Points, in no order, along strands that fork, close into loops and pass close to each other.
In the rows, zero is written as 128.
Two points are linked if the straight distance between their rows is under 109. Some points are linked to none.
z955: [150  64 126 105 159 148 132 130 102  78  76 139 149 198 113 151 116 133
  76 131 109  79]
z531: [104 120 139 132 195  66 140 150 136 165 111 133 121 166  90 135 117 118
 139 122 124 115]
z789: [156 103 153 147 128 102 112 162  87  86 155 139 126 110 159 108  78 142
 152  99 137 115]
z231: [159  75  94 158 102  87 142 165 126 129 143 134 111 147  99  98 145 118
 115 174 124 134]
z637: [134 112 188 124 128 129 134 104 114 108 139  75 136 130 138 135 122 104
 158 117 156 163]
z788: [128  75 104 128 152 150 107  90 103  95 103 141 203 106 114 163 119 171
  98 143 149  47]
z330: [122  83  87 154 116 105 203 173 120 134 173 135 109 151  89  98 134 122
 105 133 127 122]
z92: [105 153 163 110 109  99 146 133 166 118 168 161  79 118 141 154  98 125
 120 110 192 158]
z977: [115 107 150  95 132 102  73 137 108 135  89 133 146 118  54 161 127 131
 120 166 147 114]
z926: [146 137 154  81 116 121  47 100 136  66 107 112 116 108 138 159 135 181
  98  97 162 113]
z254: [151  95  78  95  92 141 122 146 103 113 124  90 129 146  78 125 177 145
 145 136  82  92]
z765: [134  91 159  82 117 126 143 112 128 116 121 102 109 171  90 161 125  82
 162 161 126 122]
z472: [151 144 146 172 162  98 162 142 159 162 174 142 184 114 124 127 132 127
 131 196 122 119]
z666: [141  72 110 172 153 151 130 127  92 136 121 123 113 151 160 110 178 151
 105 127  87 132]
z549: [140 129 167 139 143 165 100 110 100 115  88 180 164 125  66 143  73 132
 126 131  95  81]
z115: [134 154 181  91 120 135 100 118 114 107 121 149 138 115 113 173  95 127
 135 141 144 154]
z295: [122  91 122 146 102 186 104 163 106 117 121 107  58 167 145  52 137 121
 129 116 131 136]
z801: [137  76 122  89 146 150 181 100 117 106 133 104 135 196 137 144 140 136
 130 103  85 112]
z278: [160 102 138 118  75 156 122 136 118  58 159 136  85 121 217 162 156 123
 122 163 151 117]
z835: [159  82  87 161 142 160 112 101 136 158 102 101 132 163  84 128 176 128
  71 176  87 139]
z452: [117 162  86 157 165 114 122 125 185 202 131 146 137 114 132 144 116 148
 121  91 106 127]
z58: [106 169 151  89  87 124 111 114 140 146 160 100 120  93 158 101 172 172
 169 101 143 170]
z174: [131 120 171 104  88 198 115 168 107  70 128 148 106 137 189 180 149 127
 112 156 148 128]
z496: [194  99 120 192 134  92 120  79 129  83 137 123 172  75 138 102 147 134
 137 171  83 111]
z574: [114 126 116 126 170 188 107 113 144 149  93 140 121 189 147  98 116 172
  92  59  74 127]
z581: [146  87 113 141 129 118  94  91 160 176 112  95 110 150  88 111 178 125
 130 174  96 130]
z591: [157  69 122  97 144 161  83 103 146 146  98 103 119 188 153  89 132 139
  91 164 122 134]
z838: [ 90  88 105 148 119 189 193 140 104 151 140 143  89 138 151 118 160 112
 111  81 117 132]
z656: [151  85 153 151 109 113 107 143 140 148 155 195 124 121 211 110 162 159
 114 157 134 152]
z26: [167  87 103 161  85 137 122 145 148 101 141 141 128 129 152 132 195 130
 121 161 107 100]
z793: [122  83 111 120 131 162 189 114 119  96 154 124  97 183 149 145 152 139
 132  68  79  86]
z209: [131 111 122 112  82 127 110 135 140 106 159 142  69 122 131 137 115 116
 157 109 137 104]
z769: [141 125  64 143 173  97 168  99 105 163 118 127 143 119 175 148 113 134
 103 125  98 174]
z389: [113 133 209  99 128 117 140 104 108 125 153  94 140 110 147 149 151 135
 186 109 139 149]
z503: [116  92 100 117 111 170 170 160 150  96 136 145  95 178 150 158 172 136
 126  78  96  57]
z387: [107  62 157  99 134 137  63 140  78 104  78 148 118 129 139 151 170 159
 122 136 135  68]
z461: [115 151  96 186 129 133 189 117 169 167 192 136 124  92 126 110 139 133
 138 103 100 100]
z608: [121 152 103 128 117 170 151 141 114 173 135 145 165  93 149 149 124 129
 134 115 122 163]
z407: [116 163 107 161 147  87 182 161 110 156 180 174 122 108 142  98 154  96
 155 211 131 130]
z181: [103 128 169 130  95 123 155 126 170 132 176 155  79 105 157 154 150 131
  96  96 206 169]
z241: [ 86 178  74 129 174  98 147 148 123 150  99 156  68 154 111  97  61  99
 129 103 123 143]
z267: [124 149 181 101 169  78 106 101 129 145 141 149 168  90 166 165 111 170
 102 161 180 159]
z114: [124 132  36 185 139  87 200 104 157 149 135 119 131 118 130 119 139 116
  67 116 117 162]
z674: [127 121 102 179  88 156 129  84 192 151 131  89  94 108 121 120 165  78
 102 123 155 150]
z910: [150 136 163 108 138 122 111 114 159 142 146 133 188 117 181 143 105 155
  92 147 171 172]
z108: [116 126 174 106 179  70 134 106 130 151 146 145 195  92 167 156 123 167
 136 150 153 106]
z88: [ 98 182 109 150  91  88 143 104 147 127 165 107  70  63 120  70 162  89
 153 167 147 136]
z237: [135 159 102 169 124  47 152 139 115 112 145  98 128  75 109 157 155  85
 158 163 146 125]
z165: [114 116 111 121  67 193 134 126 102 132 130 103  94 107 177  70 160 104
 122 132 154 175]
z79: [133  90 100 155 145 176 126 162  77  87  85  98 109 181 104 139 153 127
  87 110  94 115]
z490: [141 149 109 186 122  76 152 152 120 121 138  90 172  76  95 159 137 100
 134 130 152 142]
z266: [132 134 144 202 110 121 169 141 113 132 186 128 125  72 139  90 120 103
 149 144 147 148]
z826: [136 152  79 103 116 105 171 147 152 106 115 101 162 137 113 152  78  87
 108 124 166 145]
z825: [115 174 112 124 102  64 160 142 167 132 167 106 150  95 157 102 143 138
 142 122 169 144]
z561: [ 99  84 108 164 129 178 148 151  55 140 119 152  65 133 160 110 140 115
 129  83 112 153]
z352: [ 94 154 121 172 123 114 181 112 183 186 176 139 114  89 150  90 154 112
 143 125 134 127]
z858: [113 152 175 152 160 148  57  86 141 146 127 118 159  80  68 135 106 154
 148 117 121  80]
z644: [107 101  88 137  99 205 199 150 122 160 157 165 108 122 147  98 142 115
  72 125 130 136]
z602: [130 108 120  95 107 117  74 158 141 135  96 152 124 137  54 180 141 126
 125 132 123  94]
z974: [123 183 165  93 115  87 152 131 159 107 181  93 140 116 137 129 138 147
 146 138 180 156]
z211: [158 104 118 106 108 106 122 139 137  90 104 109 140 146 118 181  95  92
  98 135 171 147]
z900: [129 122 129 120  95  95 103 156  94  73 105 106 111 113 148 158 131 120
 123  69 174 154]
z59: [139 113 138 122 130 178 137  97 128 103  77 123 117 204  77 135 109 109
 120  98  80 113]
z508: [107  96 126 124 169 112 136 131  81 143  88 129 165 133  89 158 150 159
 128  74  93 109]
z938: [113 104 172 183 118 108 140 142 138 132 154 140 111 110 173 154 145 116
 108  81 195 173]
z202: [143 129  75 136  82  82 119 141  79 123 123 151 119  61 182 126 145 135
 143 133 132 172]
z933: [129 108 168  77 108 193 109 128 120 102  91 167 157 161 123 165 151 139
 136 122  97  70]
z958: [118 126  90 109 113 171 162 101 105 117 113 149  88 126 154 152  98 109
 152  66  95 121]
z711: [107 156 121 151 142 102 150 149 124 119  98 148  94 159  87  97  52  95
 138  87 131 135]
z956: [113 144 137 137 188 133 173 143  75 148 137  99 157 153 113  68  93 141
 139 132 102 168]
z819: [160 129  78 140 112 186 135 130 177  91 148 134 114 151 146 129  86 122
 104  85 108  83]
z344: [120 167 116 146 215 108 174 109 127 154 159  93 150 155  99 131 136 126
 134 153  87 104]
z34: [111 177 178  95 196 101 108 122  94 129 127 138 146 123 116 160 115  93
 149 205 160 123]
z791: [102  92 145 122 110 180 134 156 147 128 119 170  83 173 148 154 161 123
 144  75 107  87]
z145: [111 166 181  87 125 168  86  69 151 136  67 144 181 122 114 178 117 134
 121  99 130 127]
z307: [ 79 195  89 111 185 115 171 124 137 169 158 151  89 138 138 118 128 122
 180 104  90  90]
z228: [133 115 134 113 123  87  75 156  98 151 110 140 166  98  85 124 133 154
 100 200 161 147]
z54: [139 114 120 154 122  89  83 157  85 156 106 143 160  80 122 115 148 147
 109 164 141 170]
z630: [173 145 111 154  74 115  78 144 108 102 148 110 137  74  98 105 136 134
 131 177 130 150]
z692: [125 122 109 100  86 141 118 144 116 129 141  96  91 136  52 112 146 111
 184 151  98 104]
z102: [ 85 160  73 101 133 121 150 119 144 162 104 150  67 122 132 124  77  93
 136  98 135 140]
z533: [131 120 116 180 127 150 164 140  92 149 158 119 111 102 134  80 103 112
 142 125 127 163]
z736: [137 105 138 133 179 106 124 146 141 125 137 153 159 160 107  98  84 180
 114  81  95  78]
z467: [123 142  96 126 152 140 176 111  76 116 134 155 116 123 149 146  73 134
 147  73  73 131]
z730: [ 92 101  74 160 133 107 209 149 104 132 160 115 103 152  74 125 136 117
  78  96 117 136]
z455: [147  79 108 108 116 125 120 136 115 175 138 195 109 132 184 130 145 145
 129 177 103 147]
z44: [157 169 139 138  95 136  55 135 112  92 141  78 126  84 101  94 104 152
 132 120 149 157]
z78: [127  79 147  99 193  77 153  78 100 149 120 139 166 114 165 174 118 142
 143 150 121  98]
z223: [153  79 113 140 115  97 123 110 143 139 127  93  97 152 115 113 151  98
 131 163 130 146]
z817: [120 173 139 124 177 109  66  94 156 134 126 111 144  95  89 119  82 152
 156 125 111  63]
z660: [148 142 143 146 131 138  43  76 141 163 137 144 113  71 143 156 130 151
 122 159 123 145]
z780: [139 166 119 118 118 127 204 110 105  80  87 126 135 189  89 106  53  85
 130 116 108 134]
z358: [125 220 115 115 151 120 107  79 183 147 157  95 105 105 143 151 134  95
 155 171 142 131]
z476: [133 164  97 139  97 116  83 132 185 161 162 161 105  89 169 117 110 156
 127 100 132 135]
z834: [131 117 156 166 123 218 134 184 136  84 121 142 110 175 160 112 110 119
 106 113 122 101]
z277: [103 171 116 112 159  83 164 119 174 118 121 119  88 155 128 151  81  52
 131 135 177 125]
z759: [143 120 133  95 117 116 134 140 140 110 138 111  96 171  93 121  79  85
 144 182 142 137]
z757: [150  71 120 106 173 130 110 106 118 124 106  96 142 183 141  72 105 166
  92 126 113 119]
z46: [155 105 106 176 132 164 134 159 160 138 113 125 196 134 144 176 182 135
  65 132 130 118]
z546: [128 149 125 178 165 117 181 146 105 126 130 100 182 105  86 175 108 101
 139  98 122 129]
z139: [137  83  89 186 138 147 130 126  48 144 112 132  94 114 170 115 164 130
 122 122  87 167]
z742: [ 89 157 135  81 147  71 160 117 128 132 105 143 112 138 180 148  88 104
 167  84 148 147]
z867: [121 121 168 115 107 136 167 157 123 103 113 139 132 207  76  63 111 135
 155  79  99 108]
z842: [145  74 116  80 121 130 153 124 102 117 121 104 128 164 113 148 146 120
 153 136 100 113]
z807: [132  98 110 117 144  95 117 147 102 120  92 142 139 135  65 170 121 139
 132  98  96  82]
z799: [135 140 123 145  82 177 165 167 127  75 103 151 140 167  78 107  90 102
 111  79 129 111]
z42: [ 87 183 141 127 133 111 145 101 166 125 146 121  62 107 105 175 108  59
 149 131 170 123]
z86: [ 93 185 126 131 189 135 121 107 168 194 103 147 145 130 114 145 103 138
 145  80  89 122]
z286: [123 126 100 153 100 142 163 170 162 167 168 141 153 128 141  66 148 154
 112 110 133 142]
z312: [127 153  52 167 161 100 203 131 122 157 148 139 143 111 155 133  92 115
  88 138 129 168]
z141: [136 129 199  78 104 191  87 126 113  84 115 176 104 148 176 164 122 148
 111 137 148 152]
z886: [141 131 111 113 118 149  58  81 130 153 111 135 162  64 134 172 148 157
 116 152 118 111]
z463: [132 187 129  89 143 175 121  97 144 146  82 127 173 140  85 149  80 109
 134 148  96 129]
z70: [138 115 206 150 124 172  98 124  87 106  81 162 148 145  63 132  91 108
 127 137 119 114]
z972: [155  86 127 106 124 152 125 145 138  83  80 128 145 183 124 172 118 103
  90 123 139 108]
z589: [152 151 111 103 115 149  93 151  97  96  85 182 169 103 138 161  65 138
 111 101 119 120]
z709: [166 105  94 133 152  55 143 124 101 104 130 116 176  88 143 172 116 142
 132 116 115  92]
z192: [104 193 105  87 146 126 147 154 102 130 146 111 114 136 106 115 140  77
 176 193 142 120]
z416: [110 149  83 102 137  69 189 152 163 122 133  98 121 152 114 127 106  70
 116 153 179 123]
z586: [133 119 104 141 101 227 166 159 150  79 150 128 104 158 161 105 120 121
 104 111 114  79]
z64: [117 143 163 119 179 118 106  75 126 147  99 147 138 105 112 202  93 104
 154 134 114 102]
z500: [135 144 115 164 189 117 186 133 102 142 154 109 189 124  81 164 122 129
 114 156  92 120]
z868: [139 136 138 147 177  93 100 121 148 132 135 129 134 120 101 115  79 154
 150  95  97  70]
z648: [142  97 116  90 125 108  82  86 133 122  99 103 103 131 215 144 148 143
 129  96 133 141]
z248: [130 172 123 144 202 133 164 127 141 143 156  93 131 175  91 101 101  94
 137 177 111 115]
z424: [150 116 106 122  94 108 142 161 136 115 187 161  94 117 123 122  87 118
 154 152 125  92]
z220: [100 123 129 112 147  90 177 159 178 152 122 130 125 190  85 134 115 107
 134 105 138 115]
z475: [146 109 128 169 158 134 138 148 129 186 147 126 144 154  79  87 129 133
 109 198 104 157]
z847: [120  84 154 117 123 123 185 158 110 112 145 123 103 193  76  91 112 105
 162 126 113 116]
z909: [102 113 142 109 150 115  95 144  75 132  80 126 178 111  44 112 118 153
 133 142 131 100]
z578: [131 164 149 160 141  93  47  75 154 173 125 130 122  62 107 139 156 150
 121 181 127 147]
z57: [105 172  73 104 131  81 130 129 145 153 141 149  67 108 163 124  91 100
 142 146 151 136]
z89: [127 144 125 157 156 114 126 138 129 185 141 111 116 142 108  70 129 106
 138 207 126 167]
z270: [161 105 101 177 172  92 153 129 132 131 137  78 173 159 100  83 120 153
  78 127 114 144]
z506: [149 117 126 139 118  86 101 140  66 133 130 139 144  72 166 108 128 151
 144 153 129 161]
z924: [123  58 147 116 142 147 101 185 102 118 105 181 141 151 137 157 169 166
 104 145 114  52]
z471: [129 187 134  89 166 122 133 135  97 136 143 106 152 133 136 117 131  86
 152 228 151 153]
z986: [132 187  93  87 158 109 125 102 198 158 149 116 134 135 134 154 116 114
 149 171 114  92]
z983: [124 154 121 146 134  99  78 147 176 177 140 151 149  95 136 125 126 173
 130  91 122 119]
z640: [128 139 139  60 135 138  95  73 158 114  77 102 179 134 154 155 117 149
 123  79 129 114]
z148: [150 114 160 159  89  83 136 133 180 120 189 167 138 107 178 118 164 154
 122 141 154 146]
z314: [137 103 146 146 127 121  94  94 115 127 113 109 109  97 154 198 152 106
 137  97 142 141]
z27: [141  85 176  86 128 176  66  96 141 136 122 114 113 166 148 100 134 145
 124 160 131 132]
z779: [148  96 142 164 106 165 110 103 196 127 131  88 107 161 141 151 166  90
  93 139 164 142]
z547: [119 187 132 132 133  96  96 138 127 107  97 120 108 117  94 129  62  98
 145 107 145 145]
z833: [103 119 149 132 158 100 123 161  64 148 108  97 191  97  62 104 149 161
 152 126 124 115]
z642: [109 197 205 106 168 107  99 113 114 109 110 156 132 114  84 166  95 116
 142 169 155 130]
z212: [109 128 170 114 119 100 131 154 167 160 146 131 144 142  96 172 154 118
 130 146 166 147]
z474: [132 140  87 145  67 163 135  99 151 119 141  93 102  75 124 141 135  79
 109 122 161 139]
z98: [122 129 135 116  79 118 146 142  90  78 134 113 112  93 133 164 116  96
 141 101 176 159]
z820: [117 169 107 158  63  84 105 117 159 124 142 128  76  68  92  85 180 119
 129 170 150 185]
z168: [129  91 142  93 128 111  94 127 122 195 130 185 145 114 145 134 156 162
 125 200 121 138]
z604: [135 154 149 133  73 110 133 104 147 119 169 100 149  78 157  99 197 157
 168 126 129 164]
z908: [109  67 195 114 146 112  61 124 116  96  89 134 108 142 144 161 163 154
 108 109 164  92]
z890: [137 141 114 133 131 144 203 121 100  77 121 152 134 188 118 108  51 117
  97  87  98 143]
z382: [150  81 125 165 146 154 131 144 119 170 135 128 163 149  71 127 162 136
  92 173 101 134]
z129: [172 121 132 125 110 144 103 117 158 129 143 120 181 124 176 101 134 151
  95 165 143 156]
z96: [133 151 120  77 104 149  40 122 121 105  99 148 122  93 176 159 125 173
 117  91 130 118]
z920: [114 132 152 138  90 164 151 180 144 118 125 166 146 149  89 129 110 110
 125  87 143 125]
z849: [137 137  72 132  78 121 150 124 119  97 139 104 109  75 127 152 107  84
 134 110 155 127]
z962: [ 91 174 114 114  78  80 169 100 168 133 160 102 103  69 150  90 175 118
 136 134 169 153]
z865: [105 133 136 108  82 179 122 129 128 153 139 105 117 120 162  89 159 135
 146 105 146 172]
z117: [130 166 176 162 120  75 110  96 127 120 140  74 136  71  97 124 200 138
 148 166 151 185]
z559: [117 155 185  68 135  96 119 134 130 147 174 152 106 130 115 155 151 140
 165 211 144 132]
z911: [103 163 126 127 116 157 180 147 136 139 135 151 154 122 118 133  92 110
 143  86 127 137]
z766: [119  88 150 146 119 186  97 143 156 127 118 141  64 161 162 172 180 121
 136 116 104  73]
z590: [122 143 214  99 132 104 123 113 164 111 137 164  74 165 123 155  87 126
 125 125 174 169]
z932: [114 175 160 129 137 127 108 146 142 195 152 136 164 102 137  99 137 149
 136 176 143 178]
z116: [130  69 132 177 170 151 108 146  87 101 125 134 162 122 123 114 170 196
  92 128  98  38]
z682: [107  68 119 143 175 176 107  99 105  96  95 125 174 133 132 136 151 185
  90 130 131  36]
z720: [147 112 134 148  72 173 121 150 100  96 158  87 134 109 143  80 202 151
 169 124 100 102]
z486: [173 147 123 139  90 128  98 105 114 117 143 126 140  77 133  96 132 123
 130 227 122 186]
z262: [ 97 189 133 133 130 124 128  88 171 152 153  82  80 111 107 149 145  76
 160 154 154 136]
z639: [158 128 169 148  76 154 110 124 129  89 164 102 157  98 174  84 208 161
 145 144 126 140]
z940: [134 115 143 180  65 105 132 146 173 103 162 162 115  96 164 127 206 136
  98 127 166 148]
z623: [124 150 155  94 109 151  99 105 134 110  69 147 142 157 117 112 118 150
 156  54  89  90]
z729: [120  89 116 187  81 124 135 162 146  98 124 137  77 115 194 118 193 109
  90 124 165 125]
z866: [130 110 165  95  92 159 139 113 149  94 129 120  80 180 120 106  77  78
 135 137 161 153]
z379: [120 125  86  95  95 126  75 128 109 108  64 128  66 133 124 137 109 108
 143  72 126 140]
z760: [153 135 175 155 101 122  67 148 131 105 163  96 116 119 120  71 129 164
 122 123 162 157]
z255: [131 161 119  95 150 154 129 104 167 169 130 119 147 140 127 139  95 119
 139 158 110 138]
z691: [141  66 144 149 149 136 109 181  84 112 137 163 144 136 117 118 147 181
 118 115  96  60]
z572: [138 136  97 114  86 110 102 137 135 131 150 161 100  92 200 121 116 147
 126 114 150 160]
z60: [123 133 119  54 112 114 133 107 173 113  91 108 141 172 155 130 109 127
 138  68 138 133]
z318: [117 176 144 106 125 148 150 104 132 137  96 168 140 158 114 114  91 144
 167  70  68 102]
z837: [177  87  99 141  74 155 142 136 123  69 149 131 106 120 186 152 170 106
 124 175 119  94]
z700: [ 78 187  96  93 119 123 207 168 141 143 145 127 156 109 111 117 125 103
 144 111 152 120]
z422: [106 109 116 138  91 215 127 164 101  96 102  99  62 146 180  79 137 100
 111 124 145 138]
z943: [139  91  90 104 103 136 187 105 101 144 141 112 115 135 173 106 148 112
 143 160 121 165]
z221: [134 121  54 155 122 164 131 133 161 100 128 100  85 169 127  96 113 132
  80  62 112 106]
z771: [136 161 127 107 173 120 121 144 140 133 122 112 123 174  95  97  63  90
 127 195 139 135]
z626: [161 119 137 131  95 177 115 109 174 119 130  69 158 151 157 123 158 110
  91 155 162 168]
z880: [121  90 205  93 125 116  73 114 152  99 107 139  78 168 134 165 154 148
 116  94 159 127]
z362: [112 133 115 127  81 134 140 179 151 149 161 120 116 126  43 120 152 113
 151 150 130 108]
z828: [114 103 108 100 126 125 135 140 163 177 139 159 110 157 159 122 134 147
 136  97 116 130]
z545: [116 144 205  95 143 124 112  75  89 126 136  81 159  79 117 163 159 147
 170 152 143 141]
z970: [111 115 104  80 124  97 165 146 191 177 148 153 127 169 136 143 137 134
 134 133 130 116]
z345: [128 119 123 164 165 142 175 115 102 161 163 107 132 142 133  86 120 146
 136 123  86 153]
z942: [128 121 167 141 146 123  98 133 151 146 121  84 148 146  64 112 125 125
 135 132 136 123]
z55: [129 137 168  72 124  97  88 114 133 160 152 163 126 103 119 151 154 171
 128 226 141 139]
z494: [143  96 141 154 143 114 140 154 141 128 129  70 166 167  84  88 137 135
 119 104 135 126]
z5: [114 155 151 132 147 143 133 158 105 169 128 104 178 126 124  80 105 134
 137 146 144 185]
z846: [160  84 122 142 189 115 151 104 117 110 150  90 158 184 127  87  96 166
  83 118  95 121]
z101: [148 135 126 178  67 114  99 106 144  92 133 105  94  87 124 108 187 119
 106 148 164 193]
z690: [132 159  87 134 143 105 133 110 158 135 135  64 116 132 131  72  94 126
 152 101 122 133]
z861: [124 109 191 170 143 121 130 151 129 138 146 161 142 120 157 162 103 120
 125  89 165 155]
z571: [122 120 162 106 137 173  79  70 133 149  85 142 127 117 107 199 124 108
 139 125 109 119]
z378: [139 102 119 163 120 195 147 137 103 125 150 104 122 144 161  84 183 153
 136 116  82 118]
z596: [144  89 117 125 173  86 144  85 122 161 121 137 145 121 195 165 119 134
 128 123 115 136]
z701: [128 177 162 116 132 173 119  95 133 140  64 161 194 131 116 153  82 124
 118  96 112 134]
z871: [141 184 135  92 117 136 117 102 110 133 148  92 138  97 148 116 123 116
 150 216 143 184]
z185: [106  96 151 113 144 115 123 149  63 136  94 113 158 122 109 116 158 159
 166  75 105 120]
z641: [137 136 124 125 141 156 105 132  81 104  71 193 166 132 101 128  73 159
 103  97  88  93]
z917: [134 196 130 151 146 116 139 125 173 178 159 133 193  96 147 102 149 138
 137 190 123 151]
z509: [ 84 184 172 113 204 129 117 109 121 180  89 178 154 129 120 122  88 140
 156 123  98 110]
z40: [136  69 135 161 170 170 105 134  82 127  86 127 118 153 149 149 148 131
  92 128 110 118]
z243: [145 177 145  79 115 130  94 115  98  93  85 159 158 105 106 168  54 116
 127 153 134 138]
z488: [121 127  92 148 140 178 103 158 152 125  91 117 112 170 167 101 132 152
  87  67 114 118]
z555: [122 143  88 153 108 153 168 155 164 150 187 153 123 107 140  78 101 147
 123  85 122 106]
z308: [106 114  81  80 108 120 135 120 179 155 113 129  95 156 178 119 122 126
 118  71 150 143]
z442: [135 131 168 168 163 111 138 145 117 131 126 128 185 101 115 165  93 119
 134  93 140 127]
z151: [131  97 191 102 106 133 115 112 162  99 148 123  65 175 144 137 117 116
 127 113 173 153]
z643: [132 110 131 173 125 177 116 146 115 137 150 123  83 141 132  54  98 127
 139 102 118 142]
z245: [128 142 158 137 138  80  93  91 103 133 124  73 157  72 101 133 165 138
 151 167 139 133]
z163: [133 116 115 161 117 156  93 168 141 127 116 117 131 137 150 114 153 143
 104  94 138 124]
z894: [165  98  98 197 115 133 124 161 151 104 115 153 152 118 174 147 189 138
  83 149 112 109]
z75: [135 162  67 107 128  90 135 157 138 135 165 159  74 129 129  98  83 110
 151 189 124 103]
z234: [117 160 135  83 112 102  69 111 110 103  58 127 101 132 103 126  83 121
 153  90 124 139]
z390: [132 119 112 126 166 158 108 136 145 141 132 170 132 170 128 105  98 188
  94  77  72  93]
z76: [ 93 134  78 131 128 126 194 134  97 107 138  92 111 159  65 108 120 122
 110  69  97 134]
z384: [ 94 168  98  94 169  71 154 111 143 161 135 140  89 128 198 145 110  95
 158 135 151 138]
z808: [155 115 117 178 124 160  73 145 118 129 126 124 137  96 113 137 146 144
 120 114 105  96]
z51: [ 94 118  90 135 184  71 169 137 128 183 130 148  88 162 121 146 128 127
 133 110 103 133]
z342: [111 107  78 131 113 150 184 150  66  60 116  91 106 168 107 104 128 122
 103  55 108 127]
z593: [ 67 209 107  71 130 139 182 152 127 141 141 134 122 126 112 119 149  73
 168 153 155 112]
z450: [132 144  93  88 105 133  61 112 115 154  96 135 160  70 166 162 159 166
 118 114 121 137]
z10: [108 141 156 189 112  92 173 106 143 150 179 134 120  67 168 110 163 113
 161 125 148 159]
z29: [134 159 104 151 108  72  83 109 164 152 121 135 110  89 109 110 164 125
 132 192 122 167]
z881: [144 119 103 126 114 154 126 141 126 152 107 126 187 112 146 176 151 123
  96 136 141 159]
z702: [146 113 115 113 115  81 108 144  93  74  98  64 149 119 138 123 119 128
 137  75 156 137]
z782: [115 119 179 105 136 120 172 150 112 118 119 112 139 183  52 124 124  94
 174 149 116 115]
z697: [138  98  90 127 106 116 167 157  85  76 114  72 138 139 131 105 124 114
 131  74 143 136]
z298: [127 141 172  81  88 123  62 101 117  81  39 157 111 162 124 125 114 142
 129  78 123 104]
z199: [124  76  90 161  86 116 149 159 124 112 136 155  66 109 176 106 133  94
  82 112 176 126]
z906: [145 125 119 134 144  46 132 127 111 119 139 118 134  91 115 196 136 111
 164 151 125  90]
z535: [121 191 156  91 129  81 137 130 157 131 188 129 107 116 142 133 154 143
 151 188 165 143]
z36: [164 158 174 173 105  96 108  83 144  94 160 110 102  72 110 115 178 151
 130 175 145 191]
z982: [129  91 198  87 134 189  73 113 122 125 114 176 130 149 162 145 121 148
 111 157 137 121]
z305: [135 107 151 170 142 146  72 127  98 137 124 119 158  77  69 146 141 147
 139 121 112  84]
z954: [128 105  95 154  96 167 206 145 128 163 175 166 144 117 159  88 151 128
 105 154 121 154]
z263: [156 140 140  96 125 163 150  82 108  89  71 118 151 185 103 111  69 108
 134 117  88 127]
z466: [131 182 167 116 152 102  89 153 146 126 141 117 174 111 105 103  83 154
 122 151 161 133]
z853: [150  92 103 127 155 104 134 125 100 121 119 144 215  84 121 180 129 167
 101 129 121  74]
z8: [127 109 106 136 125 222 139 131 113  82  90 102  88 204  98 136 143 111
  99 111  79 109]
z134: [114 156 117 101 165  85 197 116  96 105 108 151 138 139 162 149  69 120
 168  74  99 120]
z269: [ 83 153 170 101 176 155 124  96 107 160 100 179 191 118  96 106  93 178
 154 124  92  82]
z758: [121 112  93  89  89 143 106 110 122 126 118 143  48 126 135 155 116 103
 169 100 108 113]

A tip is a point with one link. Name the tips that can be reached along the links from each point below, in the order of the rows.
z245 | z637, z926, z199
z165 | z472, z890
z416 | z955, z64, z51
z115 | z799, z70, z760, z942
z98 | z114, z89
z938 | z867, z766, z362

How many points has the smallest loop of links through each point below? Write 0 if it is on no loop.
z808 | 10
z165 | 23
z442 | 14
z185 | 7
z192 | 0

A fork is a point with three links, a tip a point with one. Leave the first point through the second and follow the links. Name the first fork or tip that comes.
z86, z452 | z977
z691, z116 | z546
z390, z736 | z488
z330, z231 | z89
